A landscape with many peaks, sampled at points; each row gives a point and its height.
A climber steps from a point to whichever of its 2 nearest points has the largest rise for the distance, and stops where none of them is higher. Distance is the straight distance between rows; heights are no part of it.
nik h=27: [146 147 163 111  95 171 140 102 122 117 147  92 159 104 153 144 138 153
 152 100 175 172 109 173 145 177 114 167 113]
Padop h=296: [133  87 118 147 128 159 163 147 175 166 135  71 117  92  92 165 149 107
 106 133 115 119 148 145 109 147 167 121 143]
masep h=409: [ 87  81  74 161 167 132 180 130 159 114 154 124 101 111 165 155 138 149
 144 137 125 127 124  77 107 150 123 171  96]
Bapuf h=170: [118 130 149 169  77 140 161 149  90 106 113 125 142  78 131 150 210 130
  95 137 120 131 116 154 173 141  95 112 142]
mopu h=281: [ 74 115 127 102  99  69 144 111  99 111  85 141  87 193 167 134 124 130
 112  44 112 119 128 114 123  59 116  80 127]
tamem h=386: [167 167 133 121 159 139  60 138 118  95 135 174 119 120 110 153 146 177
 115 144  49 160  58 148 121 104  96 130 154]
gov h=126: [140 121 150 120 131 144 104 105 134 164 165 115 103 159 146 117  91 107
 116 108  93 164 122 213 126 176 192 128  79]
pigu h=498: [ 93 130 180  71 118 109 121  99 156 112  70 112 160 163 133 102 129 157
 184  82 186 110 140 113 129 118  86 149 113]
gufo h=248: [120 134 121 114 112  96 144 113  84 114 131 154 153 207 161 112  86 133
 138 100 144  91 111 136 149 148 119 127  85]
Fal h=638: [161  99 137 123 169 154  84 101 156 126 116 148 128 193 109 198  83 106
 145 137 112 144  81 143 144 102  98 162 144]
Medev h=387: [111 107  70 151 162 146 179 120 143 154 158 150  65  91 199 107 119 150
 112 105 156 134 163  98  98 149 125 157 125]
mogi h=482: [ 52 101 117 130 127 162 156 148 146 113 180 118 130  60 132 124 158 121
 118 122 126  81 146 110 147 124 193 105 144]
kulo h=442: [133 146 140  93 119 104 124 153  56 142 147 143 152 100 124  70 114 121
 136 117 102 172  92 123 119 195 153  87 154]
Budo h=257: [125  66  92 123 118 119  97 111 157 160 101 130 161 156 100  67 137 158
 172 130 133 103 128  81  91  94  95 119 115]
bis h=240: [137 138 121 132 132 117 111 150 117 140 144 143 114 112 187  52 127 149
 138 113 186 153 129 134 144 124 104 148 168]
rogar h=477: [146 143 138 133 155  82 141 150  67 135 154 143 146  98 129 138 127 143
 122 109  96 139  77 124 122 165 111 102 181]
luzut h=432: [167 168 184 134 145 102 113 131  78 121 127 120 102  90 120  95 108 160
  53 151 144 138  79 161 142 172 152 116 146]
tavik h=63: [116 153 145 141 130  93 133 109 109  96  99 133  99 166 117 133 138 158
 124 131 165  76 140  71 127  59  69 163 103]
lani h=106: [114 182 147  93 127 153  91 132 148 112  72 146 115 154 168 128 125 128
 141 195  87 155 105 199  76 167 123 166 132]
Rokim h=450: [158 176 144  94 168  97 102 170 127 108  87 162 114 132  80 117 116 170
  77 139 104 153  73 191 139 203 126 105  76]
pavo h=518: [116 108 160 126 127 152  95 132 149 116 158 143  69 105  88 110 136 110
  53 119 135 171 108 172 151 123 142 116 126]
Pudi h=155: [116 128 146 113 161 104  94 143 103 154 150 121 126  93  75  75 105 111
  76 149 154 160 110 135 142 149 200  59  89]
Fes h=407: [ 73 101 172  97 114 107 106 114 162 101 103 139 156 188 143 126 102 102
 127  81  92  87 139 141 103 113 124 128 155]
leno h=246: [116 114 138 150 144 178  93 141 197 140 122 163 181  73  78 170 162 146
 146 177  91 127 140 128 134  69  84 110 117]
Vadis h=551: [114 131 160 103 109 123 138  91 133  92  95 118 137 129 111 165 151 145
 195  93 169 130 139  80 131 124  63 176 115]
bos h=659: [155 123 153 133 180 120 134 135 130 154 178 147 107 121 135  92  81 127
  93 102 154  81 135  92 142 111 146 122 144]
tet h=466: [169 104  88 169 171  82  89 174 150 116 142 116 139 122 114 167 124 183
 125 117  58 128 106 128 123 117 123 143 109]
seve h=504: [113 135 151 119 168 113 123 164 153 152 124 141 186 187 146 127 117 116
 113 107  98  79 133 177 129 109 102 114 151]
pibof h=154: [155  90 149 161 127 143 128 129 150 116 122 115 187 120  82 186 132 180
 158 124  99 117 104 134 140 159  85 158  73]
nuga h=259: [127 100  63  98  67 165 140 123 116 110 152 138 157 136 131  93 106  68
 133  96 128 165 137  92 124 126 173  75 151]
rim h=152: [111 167 143  99 120 120 128 146 137 108  98 127 142 162 140 111 122 113
 122 163  63 128 126 140  74 173 114 128 169]
Famom h=329: [160 125 115  97  73 178  88  81 120 155 104 158 162 153  90 132 101 132
 194 126 115 127 107 154  99 132  84 127 132]
dek h=163: [ 97 103 123 128 137 102 155 164 107 155 113 141 133  55  80  85 149 107
  78 153 168 153 140 132 156 173 178  63  95]
keze h=314: [109 191 142 113 148 118 127 160 180 148 132 124 107 124  89 145 166 127
 110 169  92 160 165 183  76 147 132  74  94]
kuzo h=144: [144 120 137 121 160 100  99 151 166 154 145 117 122 144  95 104 100 124
  78 146  98 156 120 181 124 167 191  67  90]
Gipe h=210: [136 112 111 111 113 112  76 125 116 118  94 119  86 160 172  85 117 107
 133 123 106 159  98 174 107 147 134 180 206]
Tasa h=230: [ 87 121 158 144 115 185 107  97 179 132 120 153 196  78 148 166 141 140
 170 167 138 152 134 151 126 118  59 132 112]
roz h=242: [132  92 120 143 148 161 199 132 114 147 131 149 116  53 133 112 120 110
  38 123 147 126 153  84 163 151 172  92 140]
fafi h=261: [106 125 134 119 137  57 146  98  89 108 106 139  87 177 198 100  92 108
  85  79 165 104 148  85 143  66 151  98 142]
pov h=219: [150 126 111 148 118 130 175 159 124 147 115 160 112 108  81  96 146 145
 160 120 124  87 181  55 143 163  97 143  81]
turel h=357: [106 175 175 121 125 158  82 127 185 151 136 130 121 132 126 140 142 128
 128 168  82 135 152 204  82 101 118 102 135]
Rofu h=199: [123 137  85 136 147 152 211 145 113 160 141 171 100  81 114 131 120 139
 146 133 150  98 174  69 139 174 137 116  93]
vugog h=62: [ 84 102  65 127 108  82 115 137 112 125 110 139 119 164 159 102 138 144
 187  88 190 114 135 118 138  82 109 130 107]
kekis h=520: [ 62 148 161 143 124 121 133 158 140 128 193 109 120  84 157  98 150 136
 113 146 116  79 154 145 109 116 180 100 130]
viri h=268: [105 135 162  82 122 162 174 135 156 100 137 116 164 106 109 120 154 108
 193 115 177 113 172  59 160 155 136 150 125]
Ril h=547: [144  98 159 150 159 161  72  93 189 100 139 165 134 173 115 159  81 148
 126 161 105 115 103 120 143  89  97 148 100]
garu h=545: [178 167 100 135 172 100 115 185 138 133  99 138 139 145 111 147 103 159
 106 157  69 149 106 153 119 159 105 115 115]
sugan h=263: [123  65 100 118 116 137 158 107 156 141 143  84 155 114 162 121 145 112
 123  54 157 132 136 114 120 128 146 138 162]
dekot h=277: [126  84 116 132 108 173 185 113 158 136 143  85 123  87 115 184 147  98
 126  60 142  90 167 126 136 135 162 158 151]
Zuv h=56: [107 131  58 117 124 130 171 148 134 134 123 131 119 134 141 116 135 117
 192 119 213 124 166  88 142 118 125 143 116]
Zofip h=109: [116  81 142 105 138  95 100  68 142 145 132  76 110 168  96 164 114 111
 171 109 140  70 121  87 127  71 188 113 129]
Feru h=275: [184 134 144 149 113 160 146 132 139 169 105 110 155 112  68 119 174 164
  76 147 110 140 110 178 136 139  86  86  98]
nom h=278: [128  97  93 147 118 101  85 110 110 114 113 159 143 181 136  82 127 154
 140 158  81 115  95 103 107 102  92 127 123]
nurat h=12: [134 142 148 105 137 117 104 150 106 160 139 118  96  87  64 142 160 138
 138 102 143 196  79 202 133 192 133 118 114]
Vop h=228: [151 132 121 170 147 117 134 209 109 163  84 135 130  92  97 117 151 131
 109 138 132 118 144 156 158 106  81 159 156]
Dut h=371: [127 179 161  78 134 151 118 152 119  79 102 166 136 153  84 148 110 142
 116 168  92 130  54 170 143 184 137 110  89]
Kezug h=70: [105 143 101  93 120  56 117 138  80 155  72 141 106 190 138  95 118 136
 183  69 153 118 136 124 114 108  93 137 121]
dase h=151: [135 108 114 148  88 119 128 140  82 115 142  81 126  89  99 110 134 111
 103 172 158 118 104 102 160 134 175 109 151]
merip h=262: [154 150 152 140 161 154 103 172 184 137 134 113 158  90  59 197 170 167
 136 149  95 121 135 168 142  97 106  95 116]
pog h=140: [138 162 105 121  96 126 112 114  50 126 159  68 168 111 144 136 127  75
 139 126 165 131 118 118 154 110 195  98 148]
rozim h=733: [154 103 118  98 128 158  94  51 126 147 121 141 132 191 146 180 103  96
 176 113 158 144 103 141 147  69 101 127 146]
rep h=252: [173 115 141 175 151 115 145 186 139 175 103 136 128  63  63 137 173 154
  70 100  95 131 132 176 156 144 108  99 121]
sidi h=35: [159 165 118 162  67 163 179 107 121  79 151 118 118  97 162 127 141 150
 117 106 195 157 153 140 154 144 121 147 108]
kez h=187: [134 117 157 139 120 113 128 113 159 109 149  96 193 167 120 164  96 167
 156 152  94  98 111 135 106 187 143 115  71]
Dum h=524: [154 139  93 141 139 103 132 124  80 146 117 161  93 181 169 128  83  73
  84 167 110 136 120 139 133 109 134 106 177]
tafo h=527: [117  99  93  99  87 135 121 120 141 140  99 115 154 195 109 124  89  78
 171 152 159 108 152 117 121 116 146 115 124]
dulo h=358: [151 106 134 155 117  91  96 127  92 135 181 135  83 123 133  88  92 163
 143 114 119 121 100 131 139 170 166 130  99]
Detet h=381: [159 154 145 151 191 130 160 179 161 147 165 156  90  71  81 161 112 170
 110  97  98  90 163 112 132 143 133 116 106]
vikin h=312: [ 99 129 145 111 118 149 138 152 156  90 145  88 117 113 147  77 108 105
 119 153 178 159 157 104 147 167 177 157 105]
pefi h=311: [ 87  81 109 129 137 106  97  92 145 141  81 152 152 145 142 159 137 149
 143  87 111 158 137 125  86  43  68 187 108]
Fopep h=486: [ 72 127 125 136 109 138 112 150 129 138 164  98  98 131 141 167 124  95
 161 171 139 134 144 189 131 134 201 126  91]
Divak h=22: [160 170 138 111 114 124 169 115  95  90  87 100 135 164 135 123 118 116
  98 162 157 119 110 105 129 166  96 170 154]
duze h=630: [130 171 139 132 149  95  76 138 135 142 120 151 157 181 156 116 137 139
 147 140  48  65 125 207 114 100 132  93 155]
zep h=620: [150 144 105 139 115 130 144 143  91 165 139 150  83 133 145 128  82  91
  69 132 142 160 147 181 120 139 153  91 112]
riva h=247: [140 124 118 135 162 112 124 106 106 142 173 106 126 130 205 111 133 142
 142 118 210 149  93 124 167 104 124 149 148]
pido h=185: [148 151 152 116  79 169  80  69 132 156 110  93 166 138 129 111 129 122
 140 201 148 107 112 171 115  99 130 100 167]
gisar h=460: [147 158 119 112 141 109 115 121  60 115 101 140 124 171 169  81  57  57
  91 161 138 125 126 136 160 145 187 130 157]
zitak h=355: [155 138 127 155 167 114  89 171 112 124 150 171 116  95  84 115 147 156
 118 146  84 132  95  83 143  82  86 116 175]
pitur h=546: [ 75  98 115 159 173  96 183 186 148 116 127 159 140 102 136 119 139 135
 110 120 104  64 155  74 143 145 124 120 124]
gudoz h=525: [124 141 166 156 185 126  83 109 166  98 173 146 125 151 165 157 135 165
 142 163  90 120 106 127 125  82 104 147 122]
Fige h=315: [155 138 141 131  68 170 126 122 120 147 120 132 143 143 101 102 131 127
  86 128  95 108 133 183 108 135 115  86 137]
sugur h=84: [ 99 152 108  70  75  87 113  74 115 100  49 130 109 193 166 116 120 136
 186  68 146 150 138 133  84 123 106 141 124]
Deluz h=135: [119  66 149 164 128 132 135 139 191 125 114 100 184  94  79 161 155 156
 141 128  98  65 139 115 126 130 122 134 112]
redop h=383: [161 122 123 100  72 198  98  86 119 122  88 143 140 117  95 145 129 126
 133 154 121 179  66 174 119 148  93 125 144]
bop h=360: [110  95 106 141  78  97 159 121 129  77 103 115 121 128 147  76 155 115
 114 136 128 118 154  57 106 139 119 140 162]
gava h=693: [145  93 137 140 124 102 105 132 158 114  50 123 178 107  74 132 167 143
 144 136  54 132 144  87  99 119  85 190 155]
Bufi h=93: [138 152 166  89 111  89 117  62 108 126 103  99  72 199 106 161 103 118
 158  95 136  92 139  89 116  83 140 125 123]
vadab h=41: [155 153 114 194 145 105 123 138  96 100 154 143  58 119 124 186 111 150
  97 178 108 125 116 106 125  98 119 159 115]
gida h=205: [159 149 149 115 121 168 117  97 132 164 147  60 159 139 108 124 123 108
 124 201 150 133 117 140 126 115 172  88 122]
Larad h=526: [159 104 118 113 160  77 115 135 117 120 112 124 139 163 101 145 118 127
 128 101  79 136  84  90 107 134  93 136 184]
nidal h=331: [ 70 114 119 103 106 131 127 137 180  69 141 124 125 130 168  65 126 105
 148 132 150 139 162  73 115 143 156 156 151]
Paza h=316: [ 90  78 143 153  83 160 128 125 132 103 180 146 140  81 111  99 173 161
 111 134 105 144  94 123 152 142 133  83  90]
Sela h=437: [134 124 119 120 127 160  52 121 140 124  98 157 119 141  81 132 135 148
 124 196  85 172  67 181 120 113 115 106 120]
Kav h=376: [173 133 106 109 127 171 192 141 125 175 113 121 164 150 142 108 118  87
 108 124 147 179 145 129 140 166  97 110 136]
daso h=76: [156 171 135 109 131  96  94  88 103 134 105 122  97 183  96 140 127 155
 181 135 135  98 123  92 103  77  85 162 120]
par h=487: [104 133 182 128 132 137  95  83 155 103 150 113 141 140 172 153 132 130
 155 168 139 133 114 121 112 102 109 149 162]
Rul h=245: [137 133  89 133 108  77 150 121  75  98 106 128  96 141 151 135 102  81
  99 104 199 119 141  79 151  84 146 121 188]
buda h=4: [166 141 144 111 154 127 150 151 115 113  74 129 152 178 102 152 109 132
 116 119 142 104  88 130 153 154  69 183 130]
Novuv h=413: [168 172 141 144 162 149  83 128 177 169 148 141  98 166 125 157 119 152
 131 142  76 123 153 213 114  98 130 100  98]
vufe h=44: [153 162 151 140 107 178 181 117 146 131 114 113 120 102 123 154 192 126
 149 171 143 132 182  83 132 133  84 150 132]
zaro h=99: [127 140 102 116  72 128 121  73 110 110 136 124 123 174 198 129 120 133
 183  99 141 161 136 156  90 151 125 157 120]
Duf h=133: [125 156 104 140 100 121 120 120  46 151 183 121 124  80 170 121 121 115
 139 123 166 158 115 159 142 130 182  81 125]
Pum h=287: [115 159 105 109 141 169 167 155  75 129 153 152 145 105 146 144  64  56
 101 117 180 150 166 109 161 126 189  96  99]
Maren h=276: [126 133 100 129  83 129 166 137  81 112 144 148 188 144 165  76 103 125
 121  98 151 137 126 136 152 170 130 100  97]
Bovud h=451: [176 118 108 167 147 109 154 170 129 117  85 141 124 123  89 107 120 143
  73 189  78 148 115  82 131 159 101 112 128]
Nafi h=436: [109  94  98 126 132 112 111 188 136 148 123 134 118 165  93 155  93  87
 166 127 128 101 133 153 139 125 144 139 134]
femu h=346: [165 152 132 101 149 137 161 152  98 199 155 129 140 140 131 118  77  92
 134  68 168 134 155 146 134 155 131 127 126]
keko h=295: [108 118 114 115 117 140 119 149 118 114 147 143 139 150 171  60  93 109
 112 156 157 174 116 143 166 151 165 116  97]
pev h=218: [137 136 150 135 124  76 166 112 115 120 140  99 150 169 142 129 110 147
 128 113 124  83 129 104 101 167 128 136  90]
Bon h=301: [ 94  82 122 167 111 120 110 136 128  90 149 147 161 111 139 106 167 172
 144 159  74 134  85  93 119 128  94 121 116]
fubog h=267: [170 135 110 124  89 104 108  80  99 123 116  85 114 157 138  71 124 149
 149 125 193 110 119 101 124 117 139 141 138]
devu h=478: [171 141 134 130 138 113 116 130 105 146 103  98 130 153 147  84 115 153
  91 172 134 138  67 176 133 185 148 136 126]
fuba h=160: [126 128 138 126  78 145 144 131  81  95 127  97 155  89 126 125 165  96
  71 144 145 165  87 139 170 142 141  97 172]
lusem h=345: [104 102  96 166 161 109 111 139 172 119 120 140 133 118 150 133 157 149
 115 158  56 154 147  96  64  82  99 174 145]
zifav h=308: [101  97 115 126 146 129 153 185 128 113 109 169 111  84 109 133 179  99
 168 116 126 134 144  48 178 137 112 159 166]
Zopa h=366: [113 144 150 128 135 121 135 203 117 134 140 147 113 117  83 147  98 114
 124 130 118 113 133 173 151 156 143 124 115]
Lor h=332: [133  93 125 151 102 152 149 129 120 136 188 135 105  84 126  93 123 168
 114  98 146 134 116 124 143 171 149 120  72]
mirip h=558: [115 112 110 104 137 119 165 114 129 125 100 113 132 164 117 181 143  88
 146 132 161 135 132  63 123  81  89 121 160]
lop h=425: [157 131 138 144 201  87 122 180 144 127 158 155 130 127 107 156 108 178
 144  76  93  97 122 114 136 128  94 141 107]
mefu h=499: [155 157 114 166 143  96  90  97 125 167 111 141 109 194 162 131 126 145
 154 135  68  75 155 196  93  83 119 140 112]
dife h=395: [138  98 118 154  95 126 155 149 141 100  84 113 120 120 132  70 148 129
  96 165 114 165 140 102 131 187 104 160 135]
Nad h=231: [142 127 132 137 126 139 114  75 113 122 182  93 106 127 204  96 108 100
 101  87 148 140 147 118 129 122 205 141 123]
gat h=42: [156 151 147 169 121 144 179 141  88 117 149 147  95  64 147 140 119 148
  87 114 204 113 157 128 173 125 115 138 121]
lotib h=7: [112 144 146 110 100 136 125 130  91 139 164 115 104  53  68 125 178 122
 122  99 185 179 116 169 158 149 155  96  95]
Tuk h=606: [ 99 105 151 136 162 130 146 139 158 107 166 168 105 137 149 114 114 135
  96  79 128  77 142  84 138 100 106 145 127]
bab h=298: [ 66 100 116 117 125  78 119 107 104 134  71 148 112 187 167 163 139 144
 134  82  85 157 124 111  95  32  86 123 101]
Nime h=286: [136 163 144 131 179 112 127 189 198 128 134 119 102 104  67 175 146 150
  75 152 125 125 163 179 141 130 138  82  74]
Zanim h=573: [154 142  99 100  89 132 109 103  73 117  80 118 132 181 159  83  99 107
 134 178 139 108  87 183 157 161 183 137 114]
lidu h=321: [ 99 103 113 132 137 127 142 128 194 159 121  99 131 132 133 146 143 111
 141 131 103  89 177 119  60 104 135 129 163]
kada h=609: [139 152 191 134 182 151 125 127 128 140 201 112 121 107 151 135 111 118
  69 114 134 125 107 135 158 112 157 112 142]
Mezat h=675: [122  96 117  97 110 165 116  43 163 136 143 112 128 150 159 171 107  77
 152 102 171 138 148 116 114  69 162 121 164]
vefaf h=244: [132 133 128 137 122  80 130  65  85 130 144 127  86 172 207 117 101  90
 108  59 127  99 159 156 131  98 169 123 138]
sus h=21: [145 130 105 175  91 110 113 135  85  80  97 137  78 140 126 146 119 139
  78 152  89 122 105 141 108 137 105 192 132]
Git h=34: [179 175 131 135 111 131 172 140  89 141 104  92 114  97 113 119 154 119
 119 170 163 154 129 108 130 156  94 139 165]
katev h=241: [153  83  94 143 111 132 134 138 146 162  91 137 139 135  83  89 153 151
 159  98 126 105 168  84 118 114  77 172  94]
telil h=571: [115 155 166 166 168 111  99 157 181 122 178 121 140 117 157 122 154 178
 117 142  82  80 135 147 113  94 130  98 133]
samem h=52: [135 156 130 169 134 133 140 146  96 104 147 157 100 125 117 159 129 147
 116 147 163  92 130 107 162  85  74 176 102]
Sama h=563: [109 132 165 139 155 147 124 129 136 121 196 134  84 112 122 159  99 109
  70 140 126 134 115 153 159 128 198 107  76]
teti h=348: [ 92 115 152 108 140  76 120 126 171 142  85  99 125 176 133 120 142 125
 136 105 120  85 161 106  75  76 106 128 165]
Dusas h=392: [146 163 158 134 120 107  95 131  94 107 162 130  60  94  97 103 125 168
 135 172 132 163  86 116 128 164 145 135 115]
lera h=508: [ 57 104  87 155 142 148 176 170 142 117 137 161 129  74 161 111 165 136
 120 135 152  91 154 105 174 117 129 122 127]
Gel h=190: [152 188 168 119 158  93 125 115 131 111 150 122 137 167 171  94 109 158
 123 146  70 115 111 117  85 182 127 122 130]
mibot h=255: [158 167 135 117 112 119 114  70  87 117 125  89 131 146 160 135 157 146
 156 111 199 125  98 136 140  93 102 158 172]
gunin h=405: [153 149 122  84 123 145 173 156  98 155 118 161 139  98 108  70 121  84
 113 122 139 204 147  98 151 192 133  85 138]
kude h=500: [ 72  85  82 134 152  71 176 157  98 121 110 176 115  98 140 104 142 162
 155  72 158  94 144  47 143 134 110 131 111]
burup h=313: [132 163 162 113 173 143 149 162  71 178 164 138 144  86 125 143  57  86
 110  93 153 137 157 139 133 161 187  95  94]
doziv h=326: [104 114 103 146 153 114 105 117 137 124 121 143 139 144 178 125 154 160
 170 157 127 177 126 113  88  96  68 201 114]
Todon h=183: [ 93 140 106 109 160 163 197 122 134 165 141 156  56  36 104 127 137 134
  96 124 163 153 181 112 132 189 182 106  86]
Pogeg h=350: [153 150  86 150 178 161 168 148 142 173 157 175  60  54  78 172 146 156
 122 123  83 137 156  99 110 131 128  95 107]
sis h=330: [121 127 121 138 113 114 128 157  89 112 133 157 116 107  82 122 152 111
 151 134 116  95 124  72 140  92  95 118 177]
beb h=380: [100 132 140 136 167  70  79 115 195 114  76 118 156 153 138 168 135 145
 130 143  68 110 158 119  62  65  97 163 146]
vusup h=433: [136  79 111 162 175 124 135 138 176 117 171 103 121 107 120 161 132 176
 144 137  86 129  94  92 112 156 151 135 110]
gevor h=420: [101 154 186  90 149  99  80  70 139 105 114  94 164 157 169 165 126  94
 179 185 105 114  98 154 122 116 161 133 188]
ligo h=398: [157 145 130 143  89 141  94  93 140 146  98 137 121 170 133 114 118 154
 123 123  64  90 141 188  57 121 101 146 135]
ludas h=305: [108 162 170  93 120 160 141 158 128 101 156 164 151 144  89 133 115 125
 163 130 105 140 118 131 143 173 104 121  95]
guz h=421: [107 155 167 108 126 118  87 116 113 123 159 102 123 149 133 159 116  85
 163 154  87 115 120 184 137 134 198 126 145]
muko h=171: [ 77 133  89 102 125 157 151 161 114 148 156 129 114  52 104  93 127 107
 126 143 181 150 153 118 152 151 211  87  87]
saze h=206: [127 153 126 167 139 145 115 164 137 144 125 153 127 112 130 129 167 155
 102 136  90 144 144 186 113  94  66 170 112]
nov h=243: [134 109 107  97  63 156 114  58 132 100 143  99 200 121 123 101 129 111
 168  83 162 136 137  83 113 116 169  92 132]
gemed h=542: [ 85 134  91 136 116 150 165 161 139 169 153 132  87 125 142 158 120  86
 113 148 141 143 174 177 108 133 163  96  94]
pif h=507: [115 129 123 149 147 122 142 135 136  92  99 125 130 154 127 210 138 103
 124 155 111 136 128  99 117  93  78 171 157]
Kab h=121: [125  88 149 146 114 106 116 117 147 133 154  65 157 116  82 148 141 141
 150 132 135  57 116 110 120 113 162 117 145]
Ref h=253: [119  75 105 138 167 144 200 133 137 153 133  95 159  58 170  98 147 110
  82  88 154 126 145  85 158 161 174 128 169]
Zof h=438: [137 140 141 153 150 120  80  97 173  89  85 127 159 130 110 202 117 142
 119 190  86 130 129 114  93  70  89 182 150]
bipo h=186: [117 120 123 172  92 158 153 163 131 132  80 147 144 102 126 149 199 123
  79 143  80 157 156 181 138 129  79 141 107]
tefit h=229: [141 142 127 128 115 137 127 138 104 113 126 143 101 125 175 111 126 121
  97  95 135 155 107 162 131 132  87 168 183]
nalub h=582: [137  68 126 114 158  83 140 118 167 128  79  95 142 129  83 159 152 124
 159 105  85 145 123  44  83 138 102 152 160]
mipef h=539: [120 120 172 128  94 152 106 118 152 103  54 144 174  95 108 130 169 132
 165 128 123 128 159 117 141 132  57 193 149]
pegab h=50: [131 153 107 123 124 184 179 109 163 155 143  95 125 104 150 145 168 126
 161 146 199 115 173 105 121  97 124 141 134]
Pive h=111: [154 153 119 119  87 136  91  85  90 148 152 114  83 135 186  99 115 121
 146  98 123 178 120 212 117 163 172 150 124]
lil h=611: [115  76 115  97  89 147 133  83 172 126  82  98 161 138  94 182 102  71
 168 133 179 126 154  90 125 107 125 129 157]
dima h=220: [147 148 164 113 143 154 111  64 143 145 171  66 153 155 181  94 115 118
 145 151 171 115 143 116 127 119 183 133 107]
getuv h=485: [139 111 132 135 128 178  75 124 148 149 140 148  92 141  93 148 134 114
  90 159 123 167  87 192 154  75 116 102 143]
Rodak h=288: [107  91 116  90 111 133 154 177 133 111 126 134 150 108  98 107 133  81
 174  68 150 130 150  83 169 171 149 142 156]
tosos h=290: [170 143 108  81  60 156  86  54  99 103  99 144 146 171 124  97 109 127
 182 118 160 124  92 128 122 119 130 124 152]
zaz h=20: [129 148 165 127 139 139 126 144 108 144 151  99 146 113 133 183 148 153
 154 113 125 162  82 205 134 171 107 151 118]
Tese h=254: [ 97  84  83  89 122 180 153  70 175 120 155 109 173  89 143 111 151 134
 164  38 168 118 142  80 135 104 187 116 142]
duzuv h=272: [107 110  65 103 129 183 192 123 124 114 162 155 151 125 156 124  88  60
 100  89 149 136 159  69 148 123 177  93 119]

Call two points neighbours if one is among the 2 nearest of the other. Go from one point of each pair to the other, from neighbour to neighbour, staying as high as possible. Name the lowest point that can't be avoided.
pitur, telil => mogi
garu, telil => ludas
Zanim, rozim => gevor
gava, Vadis => mipef
zep, Zanim => gisar
lil, telil => gudoz

For each start below, name the point where the climber stops.
Rodak => bos
tavik => garu
rim => garu
nov => gava
Gipe => bos
roz => duze
gov => Zanim
pog => duze
sus => bos
Tese => duze

For each start below, name every point that the climber comes to, in order.
zaz => nik, sidi, gat, samem, tavik, daso, Bufi, Zofip, Kab, Deluz, pibof, kez, pev, gufo, Maren, keko, vikin, nidal, bop, dife, Bovud, garu
vadab => samem, tavik, daso, Bufi, Zofip, Kab, Deluz, pibof, kez, pev, gufo, Maren, keko, vikin, nidal, bop, dife, Bovud, garu
Divak => Git, vufe, pegab, Zuv, vugog, Kezug, sugur, zaro, Pive, gov, kuzo, Pudi, dek, muko, Todon, Rofu, pov, katev, Budo, nom, Bon, Paza, Lor, dulo, Dusas, luzut, devu, Zanim
